Each row is a point on a tangle of strands that fork, close into loops and nearly touch. The rows are in no order.
(in the rows, 100 means zero)
Points whose rows are less than 55.3 apart are linked; no others are. Some points are linked to none.
sokev: 84  109  96  96  107  93  108  102  81  103  117  99  109  95  97  112  101  91  104  94  101  114  105  101  103  105  102  93  103  112  90  107  105  96  95  99  95  97  93  101  107  99  92  108  110  108  97  89  97  105  99  117  105  106  98  99  104  113  101  101  97  85  98  98  105  118  103  88
Gezu: 134  85  110  78  117  93  110  103  77  101  111  106  119  80  83  93  97  98  75  55  98  99  98  105  116  111  101  73  116  69  79  78  99  120  112  119  97  128  75  112  88  114  112  115  51  88  97  93  75  95  89  113  89  125  97  93  124  79  131  145  114  98  84  84  90  167  96  79
limi: 83  113  92  115  90  101  94  99  121  103  95  85  94  97  106  103  93  105  122  137  104  93  108  97  70  96  107  123  89  115  102  98  104  103  92  99  109  82  113  100  119  85  81  85  130  121  85  104  112  99  108  104  93  98  121  103  95  110  75  85  88  99  139  107  114  71  105  107
Vuf: 132  82  113  83  113  96  104  99  78  105  110  110  112  90  87  94  98  98  82  59  95  98  95  105  115  107  98  78  117  72  85  82  103  120  109  108  97  124  80  111  83  115  116  107  57  87  102  95  81  97  88  111  92  118  95  93  117  83  127  137  105  95  82  89  88  153  92  84
Nus: 137  75  87  87  105  83  90  95  94  116  94  113  103  85  94  85  81  104  86  85  88  98  107  110  79  87  101  114  109  70  124  85  116  125  86  119  107  113  87  108  80  100  112  113  59  91  111  88  93  95  96  79  85  118  96  78  85  92  125  146  74  105  110  85  115  136  91  97
Tigoz: 88  112  84  87  116  86  115  109  69  97  125  91  115  86  98  110  102  85  89  81  109  120  108  107  116  116  101  85  109  103  80  111  104  96  97  109  93  100  78  104  109  100  90  117  107  110  90  81  92  103  98  125  105  112  100  100  115  108  104  115  105  85  95  90  112  143  102  76
kabeg: 95  109  54  98  100  81  104  88  106  103  106  70  98  66  104  93  68  92  112  132  109  119  123  113  48  114  107  118  96  99  126  95  122  126  70  130  122  92  82  108  129  83  72  109  120  119  93  88  103  89  95  98  76  100  119  98  98  122  99  129  73  113  152  100  142  121  93  85
dezof: 97  112  50  93  104  79  108  92  99  102  111  66  101  59  104  96  68  91  105  126  111  124  124  115  53  120  108  111  101  98  123  94  123  123  70  137  120  93  76  107  130  85  70  116  120  119  90  83  100  88  94  101  78  101  116  100  104  125  104  131  75  113  151  97  144  132  91  81
duz: 71  123  105  110  90  108  98  105  113  94  99  86  95  107  103  118  115  110  112  127  104  93  103  88  97  97  105  113  90  125  89  103  93  83  103  90  93  84  116  94  113  88  88  87  140  118  82  109  114  96  111  106  106  90  105  110  101  109  75  62  107  96  118  109  95  63  110  112
Kag: 115  91  62  97  100  83  93  86  110  115  102  95  99  69  97  87  67  97  101  119  98  111  119  112  56  99  102  116  96  88  135  90  121  121  73  132  115  100  85  107  102  89  84  114  93  109  106  86  96  94  94  85  84  111  107  89  88  114  111  137  68  113  137  88  134  125  91  90
Fof: 121  79  95  123  94  110  72  94  145  123  78  113  89  108  110  79  83  108  121  135  95  70  107  102  72  75  102  137  97  92  135  92  100  110  94  103  114  96  129  101  83  95  99  82  96  104  110  106  113  109  110  65  89  98  113  85  71  105  83  100  79  111  125  96  111  58  103  123
Lepu: 78  118  116  107  88  122  98  112  113  83  92  91  89  120  97  114  128  113  110  113  101  96  94  82  121  94  95  102  84  124  85  111  82  72  108  75  89  86  118  85  103  97  98  89  133  103  91  119  114  97  108  100  117  82  92  114  108  99  80  49  120  106  89  111  79  49  108  121
verib: 74  114  98  106  99  97  106  101  96  102  107  92  106  96  102  116  104  99  110  118  103  105  105  94  90  100  105  105  94  121  92  105  101  94  98  95  97  89  106  98  115  91  88  99  128  115  90  97  104  102  106  112  103  101  103  104  101  113  87  82  99  89  116  102  105  92  107  100
Ditel: 129  73  87  99  102  86  82  90  105  119  91  119  101  91  98  85  78  108  94  99  87  93  108  110  69  81  101  121  105  76  135  87  115  122  86  114  109  110  97  107  82  94  111  108  65  91  116  92  98  97  101  71  86  115  97  78  73  98  118  137  69  107  113  86  117  119  97  106
gam: 115  86  89  123  92  103  76  91  148  118  80  103  89  103  110  79  77  106  126  140  98  77  108  102  63  80  104  139  93  97  130  93  103  113  88  107  119  91  125  102  93  90  90  79  106  112  101  105  115  107  108  71  86  97  121  88  75  107  77  103  75  111  139  98  119  60  104  119
Dud: 74  105  137  84  104  108  117  86  77  75  99  106  104  119  101  117  127  92  85  56  109  110  66  92  157  123  92  48  99  106  73  113  88  84  137  81  90  112  98  97  88  124  119  98  92  75  113  119  83  103  87  132  125  86  78  131  127  81  108  75  150  100  40  111  50  105  100  88
Kapa: 104  92  89  106  99  94  96  96  101  113  106  108  104  91  94  96  83  96  106  107  96  106  108  104  77  93  99  107  99  98  114  97  112  109  86  107  102  99  100  102  100  95  94  105  94  106  108  92  99  103  97  96  96  112  104  89  89  109  105  115  79  96  113  96  115  110  97  95
galo: 87  110  88  94  110  88  109  103  78  103  119  95  110  86  98  112  97  90  98  93  104  119  108  105  101  108  101  93  103  106  90  107  109  100  92  106  96  97  86  102  109  97  89  113  110  113  95  85  94  103  98  119  102  113  101  98  108  114  102  108  95  88  104  95  112  129  100  83
Nuzaf: 126  90  77  85  107  82  103  103  88  110  111  102  106  75  89  89  80  94  85  81  97  114  113  110  89  102  100  97  108  79  105  91  117  111  87  128  101  107  74  105  100  99  95  119  74  102  101  80  90  96  95  100  90  123  103  86  103  100  123  143  83  100  108  84  123  149  91  83
Moti: 89  115  97  78  122  89  122  109  61  89  130  94  122  94  99  107  110  85  79  59  112  119  99  108  138  127  103  67  118  102  61  109  91  94  113  109  94  114  74  107  104  110  97  112  95  103  87  88  83  102  95  132  106  112  97  107  123  95  110  121  124  84  76  91  96  157  107  73
Raro: 120  85  116  121  89  123  86  104  131  110  84  116  86  121  101  88  101  106  115  119  91  77  94  95  98  78  96  114  97  101  114  96  92  94  101  86  99  96  126  92  89  103  109  87  98  92  107  111  112  108  107  75  101  89  100  91  85  98  92  78  97  105  95  105  93  55  101  121
ledar: 58  124  97  104  100  94  108  100  87  93  111  84  108  94  104  128  111  102  104  118  111  107  106  94  95  106  106  105  97  126  87  112  99  89  102  94  94  88  105  101  118  87  87  99  139  118  84  96  103  100  107  119  108  97  100  111  101  113  82  77  106  87  115  106  104  95  111  98
tere: 125  94  57  84  105  78  102  96  99  112  110  89  104  62  92  87  70  93  86  101  101  117  124  113  72  107  101  102  103  83  120  88  122  115  76  145  109  104  68  106  108  93  81  128  85  106  99  74  91  90  93  94  85  118  105  90  104  111  121  144  78  113  131  83  138  150  87  82
Kolu: 108  92  135  113  82  132  101  112  119  80  70  113  75  132  100  91  126  106  102  91  91  88  71  85  138  98  84  85  84  96  98  110  77  80  123  62  94  95  120  84  88  109  123  84  96  77  116  133  107  105  97  89  114  75  90  109  105  75  94  62  122  115  55  118  63  35  94  119
lasov: 108  97  127  113  87  129  98  114  119  89  78  110  80  132  98  94  122  106  109  101  92  88  81  84  128  91  88  95  88  106  97  108  80  79  115  69  92  93  119  85  91  108  115  86  105  82  109  123  111  104  102  87  114  79  90  105  101  87  90  61  117  111  67  115  74  40  97  121
zese: 91  110  107  77  124  95  122  102  60  87  128  98  122  97  98  106  113  86  78  52  112  114  93  106  145  130  101  58  119  100  58  106  89  96  122  106  94  121  76  108  99  116  103  107  87  96  89  96  79  102  92  137  109  110  93  113  129  89  112  118  133  86  67  92  84  158  107  72
pega: 120  92  107  87  111  96  105  101  79  104  113  111  108  97  92  96  95  93  90  68  96  107  98  107  111  104  98  84  114  83  88  91  107  111  102  103  96  116  85  106  91  112  109  104  69  92  104  93  89  100  90  109  96  115  97  92  108  93  119  130  98  91  86  95  96  140  95  86
Zudi: 111  93  85  98  102  90  97  97  95  113  109  107  104  86  92  95  83  94  102  99  96  110  109  106  83  96  99  103  101  92  112  96  115  110  86  113  101  101  91  103  100  96  95  110  88  105  106  86  97  101  96  98  94  115  103  88  94  108  111  124  80  96  110  92  118  124  95  89
linin: 87  90  147  97  96  117  113  85  94  79  83  118  94  118  97  109  125  96  83  61  98  97  59  88  151  115  85  50  90  93  86  105  87  89  137  74  88  111  106  95  82  124  127  96  77  68  125  125  85  104  84  118  120  85  81  129  121  71  113  70  143  105  36  116  42  84  94  96
geko: 80  112  110  88  106  97  114  101  73  93  115  100  109  111  99  115  113  90  96  81  103  115  95  99  126  109  100  80  106  114  76  111  96  87  107  88  92  104  93  99  103  109  103  101  109  96  97  96  96  103  96  123  113  99  90  107  110  106  100  92  114  85  78  103  89  116  103  91
podum: 133  67  90  99  106  84  78  89  106  121  80  125  102  97  106  80  83  115  92  102  83  81  107  109  69  76  104  129  108  69  140  84  108  127  89  109  109  113  104  110  73  97  122  106  56  87  120  96  101  99  105  59  82  113  96  75  66  92  121  135  64  109  109  87  110  107  98  116
suf: 68  130  81  117  90  91  93  101  116  84  98  67  93  93  115  110  95  108  116  144  114  91  115  99  60  102  118  137  90  121  93  108  108  103  87  102  113  73  102  101  141  72  75  75  142  126  74  100  121  89  115  105  84  86  133  113  94  114  65  84  82  98  160  116  125  72  105  107
vaged: 72  126  87  115  91  96  92  100  118  91  96  73  92  97  112  108  97  108  120  141  110  91  110  96  65  99  113  131  90  120  94  104  107  101  89  100  110  76  108  101  130  78  79  77  139  126  77  104  119  92  111  104  89  89  130  110  95  113  67  83  86  99  153  112  118  69  106  109
tez: 64  124  88  95  110  85  113  105  69  94  123  83  116  86  103  128  108  93  94  99  113  119  108  104  107  116  104  96  104  117  83  119  102  93  98  103  94  92  90  104  113  91  87  113  132  118  86  83  95  102  102  127  108  104  97  108  109  114  91  94  108  82  106  96  110  126  108  84
zipu: 114  85  129  111  89  123  99  101  112  97  85  120  86  129  101  90  109  104  103  98  89  83  82  94  117  90  92  92  99  97  101  95  86  93  112  76  95  104  118  92  90  115  121  87  85  77  115  115  103  105  99  85  106  85  91  98  92  85  102  77  109  102  68  114  77  64  96  117
Kofu: 97  93  140  104  88  124  110  99  106  81  78  116  85  129  100  97  121  100  94  80  94  93  67  89  138  106  87  70  89  97  91  103  81  83  129  67  93  106  114  89  90  119  124  90  86  71  121  128  96  103  90  103  115  83  86  116  107  74  104  68  128  109  49  119  56  60  94  111
bip: 135  62  109  105  105  96  77  89  110  117  75  130  96  116  115  77  95  118  95  104  85  65  100  109  84  74  103  125  114  67  137  80  96  124  101  93  105  116  115  109  69  104  132  94  52  78  124  106  101  101  110  57  83  104  94  76  67  84  119  116  76  107  91  94  95  86  101  127
nekuz: 109  105  48  88  106  79  106  93  100  109  114  73  101  57  99  92  68  90  96  117  108  124  126  116  63  119  105  105  103  91  122  92  124  118  71  145  116  99  71  107  123  89  70  125  110  116  92  76  94  88  94  101  80  109  110  98  108  122  112  136  78  112  143  89  143  144  89  79
tib: 132  65  100  106  104  91  77  90  112  121  77  129  99  107  110  78  87  116  96  107  85  70  103  109  74  72  103  131  110  69  140  82  101  123  95  100  108  113  113  109  72  100  123  98  57  84  124  101  102  102  109  57  83  109  96  75  63  90  117  120  71  107  103  89  104  92  101  124
vidit: 102  101  60  102  98  84  97  84  113  110  102  84  99  70  101  88  65  94  110  129  103  114  120  112  48  104  105  119  93  98  133  91  121  125  71  130  122  94  88  106  116  85  78  109  108  114  99  89  101  93  95  90  80  104  115  92  90  119  103  131  68  114  148  95  139  115  92  89
Vanu: 95  107  107  116  89  115  89  105  126  107  92  96  93  111  101  100  104  108  122  129  97  87  101  89  90  87  102  118  89  117  102  100  95  91  99  91  100  85  123  93  103  95  91  84  125  112  90  111  115  103  108  92  102  94  108  102  95  107  77  72  99  102  118  105  98  57  105  115
gerum: 138  88  60  78  106  74  101  100  97  113  105  95  105  64  90  81  72  96  76  93  97  113  123  113  75  101  102  104  107  75  118  83  121  115  78  151  108  110  66  106  102  98  88  133  72  98  99  71  87  86  95  88  83  121  100  87  102  102  129  154  79  115  128  80  136  160  85  85
rop: 57  125  107  100  96  100  109  104  87  88  110  88  106  106  102  129  121  104  101  110  110  108  101  90  109  104  103  99  95  129  81  114  90  79  105  88  88  91  106  95  112  93  93  98  140  111  88  100  103  100  108  119  116  91  93  112  103  109  83  67  116  88  99  107  93  88  112  102
fover: 103  112  117  119  77  134  73  110  142  98  77  84  74  115  104  103  119  116  129  129  98  81  98  80  105  87  96  128  83  115  106  108  94  84  98  77  100  72  134  94  94  85  95  76  134  116  81  127  134  96  104  78  106  74  108  112  103  109  66  58  109  113  111  110  87  22  103  129
vus: 80  110  116  100  95  109  108  106  97  93  102  103  101  119  99  111  117  100  105  101  97  104  95  89  115  96  97  91  95  121  84  109  88  82  107  81  90  96  109  90  105  106  103  95  117  94  100  107  105  101  103  109  114  90  91  106  104  101  93  68  113  94  82  110  86  79  106  107
redob: 92  105  94  118  91  103  89  97  131  108  92  91  93  100  106  96  89  105  125  137  102  89  107  96  68  90  106  127  89  113  110  97  104  105  91  100  111  85  118  100  113  88  84  82  124  119  89  106  114  101  107  94  91  97  121  99  91  109  73  89  84  103  138  105  114  65  104  110
gida: 103  94  99  108  98  101  95  96  108  114  104  110  102  101  96  96  88  98  111  112  94  100  103  100  82  88  100  107  98  105  110  96  106  104  92  98  99  98  107  99  100  98  97  100  99  105  107  98  101  107  101  95  99  106  104  90  88  107  99  102  85  94  106  99  108  95  101  102
Vivek: 66  126  78  88  120  79  121  113  57  86  132  72  123  79  103  127  111  88  77  83  121  126  107  112  122  129  105  89  113  112  71  127  94  89  102  115  93  98  75  104  115  94  84  124  132  119  77  72  88  105  103  136  110  107  99  112  117  107  95  107  119  78  102  89  118  153  110  74
Gugo: 76  112  105  94  106  95  112  102  76  98  116  98  108  106  100  115  110  92  101  91  104  114  101  98  115  107  102  87  104  116  82  110  100  91  102  91  92  100  96  99  106  104  98  106  114  102  96  94  98  104  100  120  112  101  92  103  107  109  98  91  107  84  88  102  96  112  104  91
medov: 132  68  118  113  97  107  84  93  112  112  80  128  93  121  110  81  98  113  98  104  86  68  94  106  93  75  98  117  109  76  127  83  94  115  104  88  100  114  119  104  74  110  130  89  61  78  122  107  101  105  106  65  91  97  94  80  73  84  114  103  86  103  85  100  90  78  98  125
dap: 112  91  108  94  103  99  101  98  86  108  110  114  104  104  93  99  95  96  98  82  94  104  98  104  105  98  98  90  108  92  94  94  108  107  98  95  95  110  94  102  93  108  110  100  78  92  108  96  95  102  93  105  100  107  96  92  98  99  113  116  93  89  85  99  95  119  96  94
Nimut: 95  97  141  107  84  130  109  109  113  71  69  113  78  132  99  95  129  104  97  81  96  93  64  83  149  106  85  72  81  95  92  112  75  77  132  59  94  99  118  84  87  111  125  86  95  73  122  137  103  104  93  100  119  79  89  118  112  68  96  60  133  118  46  119  53  41  95  116
vak: 61  132  73  112  97  85  101  97  99  84  105  65  99  84  115  117  90  102  110  140  117  102  115  104  57  110  116  130  93  119  95  110  112  109  86  106  115  77  95  105  143  72  73  87  143  127  79  94  113  90  109  110  83  89  130  112  95  118  74  93  84  96  156  115  129  92  104  100
fik: 110  90  107  104  97  104  97  95  99  109  104  117  101  110  94  94  94  98  104  97  90  97  97  101  95  86  98  99  105  100  103  94  103  105  96  91  97  105  105  99  95  106  108  97  85  94  112  98  100  105  98  96  101  104  97  89  90  100  107  105  89  93  91  101  98  101  98  102
fudel: 135  90  81  78  110  78  106  106  85  106  111  100  111  74  86  86  82  94  77  71  98  111  113  110  94  104  102  92  110  73  96  84  113  113  92  133  101  115  69  106  101  105  98  123  63  96  97  76  85  90  95  102  87  126  102  85  109  91  128  152  91  102  106  81  122  162  90  81
tomo: 109  85  137  107  88  123  104  98  107  90  81  120  86  129  103  94  116  102  96  86  90  85  71  92  128  98  90  79  96  92  98  95  83  92  123  72  94  108  115  93  90  119  126  89  79  71  120  122  96  104  92  93  109  83  87  107  99  77  108  75  120  105  57  117  63  64  92  112
zolo: 68  119  118  97  94  108  111  107  92  82  100  96  100  123  99  119  126  103  102  101  105  107  93  87  125  101  97  89  94  126  79  114  83  75  109  78  86  95  107  87  106  104  104  95  126  94  95  109  104  100  104  114  120  85  88  112  106  99  90  60  123  94  79  110  80  78  109  108
ker: 142  80  64  81  104  74  94  96  99  117  96  102  103  69  91  79  72  102  79  93  91  106  118  113  69  93  103  113  105  70  130  83  121  120  78  142  112  110  73  109  91  97  98  127  63  94  104  78  91  88  95  75  82  118  97  83  92  100  126  156  70  116  128  77  132  150  86  91
suru: 82  122  115  112  84  129  86  116  123  82  84  87  80  119  99  113  132  116  115  120  102  92  94  77  119  94  96  111  82  122  90  113  84  73  106  75  89  78  122  87  99  89  95  82  139  109  84  124  122  94  108  93  116  77  96  116  111  102  73  47  119  110  95  111  78  34  108  125
Feza: 90  90  148  101  89  121  112  93  103  76  75  118  89  124  98  104  126  98  88  69  97  94  60  86  149  112  85  57  87  94  90  106  82  83  138  68  92  107  111  92  86  120  126  93  81  69  126  130  90  105  86  111  119  84  83  124  115  67  108  67  138  109  38  120  44  65  94  105
Ledat: 104  95  109  118  91  116  89  102  129  111  91  108  92  114  100  96  98  105  121  124  93  85  100  93  90  83  98  115  93  110  109  96  95  93  98  91  100  91  123  92  97  100  99  89  111  104  99  108  111  108  107  87  101  95  106  96  89  104  84  79  94  101  108  104  99  60  104  115
Sif: 89  121  116  114  81  133  79  114  132  87  83  83  78  115  103  111  128  117  121  126  101  87  94  77  115  94  95  119  83  120  96  112  87  74  102  74  94  74  128  89  96  84  95  76  140  115  82  128  131  93  105  87  113  74  100  118  108  105  68  49  114  111  103  112  80  24  104  129
neb: 86  107  113  104  95  105  106  103  99  99  102  104  103  114  98  108  110  98  109  106  97  102  97  91  106  94  98  95  96  120  89  105  94  86  104  85  91  95  109  93  106  103  100  98  115  100  99  104  104  104  103  107  110  95  95  101  100  106  94  76  105  92  90  106  90  83  106  105
vuro: 76  116  84  111  96  92  100  97  107  102  103  84  101  87  107  107  88  99  116  133  106  102  111  100  65  102  108  119  89  116  104  102  109  107  89  105  109  85  106  104  124  83  80  92  130  124  88  99  106  98  103  107  91  102  119  103  95  114  82  93  86  97  140  106  121  90  104  97
tabi: 80  119  84  85  120  82  119  112  63  93  130  87  120  85  101  114  107  85  84  77  113  124  107  110  123  123  103  83  112  107  72  115  99  93  101  111  94  102  76  104  111  99  88  120  113  115  85  79  90  104  100  131  106  112  99  104  117  106  104  114  113  83  94  90  113  149  106  76
naz: 56  127  112  96  95  103  110  106  87  79  107  86  105  114  102  130  129  107  96  105  111  110  97  89  122  105  101  92  94  130  75  117  83  73  110  83  84  93  107  90  109  95  97  96  140  102  89  106  102  98  109  118  120  85  86  116  106  102  85  60  126  91  87  108  83  82  111  106
mibab: 91  106  116  79  116  100  117  98  66  90  122  103  115  104  96  109  115  88  85  55  108  111  88  103  143  126  98  60  117  101  65  103  94  96  122  97  95  117  82  106  92  118  109  102  87  90  95  101  82  103  89  132  110  104  88  114  128  93  111  108  130  87  63  98  76  144  104  79
vafar: 61  126  81  93  115  81  115  109  63  90  128  74  118  81  105  132  110  92  85  95  119  122  108  108  110  123  104  94  107  116  80  123  99  90  100  109  93  93  82  106  115  89  84  118  138  122  80  77  93  105  103  131  110  104  97  110  113  113  90  98  113  80  110  93  115  139  109  79
Nufon: 83  108  104  107  97  101  105  102  98  105  107  100  104  104  98  109  103  98  111  112  98  104  103  94  94  94  101  103  96  119  94  102  100  94  97  93  95  93  108  97  109  98  93  100  118  109  98  99  104  106  104  108  107  102  100  100  97  110  91  83  98  92  104  105  100  90  106  100
basi: 116  86  121  114  88  123  95  104  119  103  87  118  88  127  100  91  106  105  110  107  88  81  89  94  109  83  93  103  97  102  106  97  89  91  106  80  96  100  121  91  90  109  114  88  93  85  111  112  108  108  104  82  104  89  94  95  89  92  97  76  103  102  80  109  85  59  99  118
futun: 91  110  121  108  87  126  99  117  115  83  83  102  83  127  96  103  127  108  109  106  95  96  87  83  128  92  91  98  84  116  88  114  79  73  111  71  90  89  119  83  97  103  106  89  121  93  101  123  114  100  104  94  118  79  91  110  106  93  85  52  120  109  76  113  73  43  102  121
tob: 68  116  122  78  111  99  122  94  62  77  118  93  112  116  104  120  126  90  84  58  116  117  80  100  157  128  98  58  110  115  65  120  87  84  128  91  92  114  89  99  92  118  112  98  107  85  96  104  85  102  92  137  124  88  80  124  125  90  102  88  145  91  56  104  68  129  106  82
pudu: 127  76  117  112  95  112  87  98  112  112  88  125  94  121  103  86  97  107  103  104  88  77  92  102  96  80  98  110  107  87  117  89  95  107  103  87  98  109  117  99  83  110  122  89  72  83  118  107  102  105  105  75  95  96  94  83  77  89  109  99  90  100  84  106  92  78  99  118
kabuv: 116  82  115  110  95  109  94  97  107  110  95  121  97  118  99  91  96  101  104  100  89  89  93  101  97  83  97  102  104  94  108  91  98  104  100  88  97  108  113  97  91  109  115  93  79  86  115  104  101  105  100  87  100  98  96  88  85  95  107  99  91  94  84  105  93  87  98  112
bunug: 128  93  90  77  113  84  111  109  80  103  116  101  114  78  87  90  89  91  77  64  101  110  108  108  107  110  103  82  113  76  84  86  106  111  98  124  98  118  70  106  102  108  100  118  65  99  95  83  84  93  93  111  89  126  102  89  115  88  127  148  100  97  97  84  110  163  93  79
Danoz: 104  94  90  120  92  100  83  93  138  114  87  96  92  100  107  86  81  104  125  140  100  84  109  101  61  85  106  133  89  104  122  94  105  112  87  106  118  89  119  102  105  87  87  81  113  115  98  104  113  105  106  82  87  98  122  92  81  108  76  101  77  110  142  100  119  67  104  112
vek: 85  94  142  92  100  114  113  85  86  79  92  114  101  116  99  112  123  94  84  59  101  101  62  91  151  117  88  49  97  98  80  105  91  90  136  79  90  113  101  99  85  125  124  97  79  70  120  121  84  104  85  123  122  86  79  128  126  79  113  75  143  102  40  114  45  98  95  90
raf: 132  78  117  125  90  124  77  103  135  112  77  120  81  126  108  80  104  111  113  118  89  67  94  97  102  74  94  123  100  89  125  95  88  96  104  85  100  98  130  93  79  106  116  83  88  87  113  112  114  109  111  61  98  87  96  87  79  94  93  82  95  110  88  104  91  45  99  127
Bavo: 86  118  88  80  124  84  124  113  58  88  132  86  125  88  102  109  109  83  75  63  116  122  106  110  133  129  104  71  118  103  62  114  92  92  108  114  93  110  70  106  109  105  93  118  104  110  83  81  83  103  98  134  107  115  99  107  121  96  108  122  122  82  83  87  108  162  109  72
nafar: 120  87  70  97  100  84  90  89  106  117  101  103  101  74  94  88  71  99  98  108  95  108  116  110  64  93  101  115  98  85  132  89  121  119  77  129  111  103  86  106  96  89  91  114  83  106  108  86  96  96  95  83  86  115  103  85  86  110  115  139  69  111  128  86  130  126  92  92
soz: 120  91  79  91  106  85  98  98  93  113  111  104  104  79  90  92  81  94  93  89  96  113  112  110  85  99  99  102  104  87  109  93  117  113  83  121  101  105  82  104  98  97  94  115  80  103  104  83  94  97  95  99  91  118  101  86  98  106  117  136  80  100  111  86  122  138  91  87
dida: 134  72  107  124  95  116  69  97  139  119  74  123  85  119  113  78  95  114  114  123  90  62  101  102  91  69  98  134  104  83  135  93  93  104  100  93  106  100  130  101  75  102  112  82  82  91  115  109  115  111  115  53  91  92  100  84  70  99  94  91  87  111  101  97  98  50  102  131
Zuvu: 132  91  100  74  116  86  113  107  78  101  115  101  121  77  86  88  93  93  74  56  101  106  105  108  111  112  104  74  115  71  77  79  100  113  106  125  97  124  70  110  99  112  104  121  56  93  94  87  77  93  91  115  89  129  101  92  122  82  131  152  110  98  91  84  103  172  94  77
gos: 84  112  113  82  113  98  117  101  66  89  120  100  111  110  99  112  114  89  90  67  106  116  91  104  136  119  99  69  113  109  69  109  96  90  113  92  93  111  87  102  98  113  106  101  100  93  97  97  91  102  93  128  113  100  90  111  119  99  105  100  123  84  70  100  84  130  105  83
dazo: 128  76  104  125  95  114  70  96  143  122  77  118  85  114  110  78  90  111  120  131  92  65  103  100  84  72  101  136  100  89  135  93  96  105  97  97  109  96  131  99  77  98  106  84  92  99  110  108  116  110  112  57  91  94  106  84  71  102  87  92  85  110  113  97  104  49  104  128
kini: 101  106  113  117  86  126  84  108  135  104  85  95  83  115  102  101  112  113  126  128  96  82  98  85  100  85  99  120  88  115  103  104  92  85  100  84  99  82  128  92  98  93  95  82  128  111  86  118  122  101  109  85  105  84  106  106  99  107  72  63  105  107  110  108  90  39  105  121
Zofud: 70  112  130  81  107  104  120  90  71  77  106  99  108  119  101  117  126  92  87  58  112  115  73  96  156  125  94  52  105  111  69  115  88  84  131  84  90  114  95  99  90  121  116  97  99  79  106  113  85  101  89  133  126  87  79  127  126  87  106  82  148  95  47  107  57  115  103  87
rufu: 69  124  73  111  99  85  102  97  102  92  104  70  99  79  112  110  87  100  114  138  112  108  116  105  56  109  112  125  90  116  103  105  112  113  82  108  116  80  96  105  137  77  73  92  137  125  84  96  109  93  107  109  84  94  127  107  96  117  80  99  82  98  153  109  129  96  103  96
Viku: 138  77  75  85  106  77  90  95  97  117  92  109  103  77  92  82  76  105  82  87  88  102  112  111  73  89  102  116  108  68  129  85  119  123  82  130  110  113  81  109  86  96  107  121  61  92  108  83  91  92  95  75  83  119  97  79  87  96  124  153  70  112  119  79  124  143  90  94
govo: 111  99  59  90  107  80  102  98  96  111  113  86  103  63  95  91  73  91  95  106  104  120  120  112  71  110  102  103  101  90  117  94  122  114  78  137  108  99  74  105  112  93  78  124  98  113  97  79  92  93  95  100  87  116  107  93  104  116  116  135  79  109  131  86  137  141  89  80

How many points has the smallest loop of links through each point below? Write 0 if it is on no loop.
naz | 8
suru | 16
rufu | 6
Moti | 11
Zudi | 13
bip | 0

A piece is all that can be reached along the links. How many separate loops has the piece of each point below (a circle has one, a figure eight two, a Y none), and how many tips (points with one link)?
Ditel | loops 1, tips 1
geko | loops 1, tips 1
linin | loops 2, tips 1
vus | loops 1, tips 0

A fork is a point with three links, a tip a point with one. Leave the first point through the second and follow the links. Name the first fork or tip that comes.
vak; suf | limi
podum; tib | fik
futun; lasov | Kofu
mibab; gos | tabi
linin; vek | tob

Name the points in between on the shortest way along the links from the first point to the second, in order.
geko; zese | gos > mibab
vidit; tere | kabeg > dezof > nekuz > govo
soz; pudu | Zudi > Kapa > gida > fik > kabuv
Vanu; tomo | Ledat > Raro > basi > zipu
Vivek; galo | tabi > Tigoz
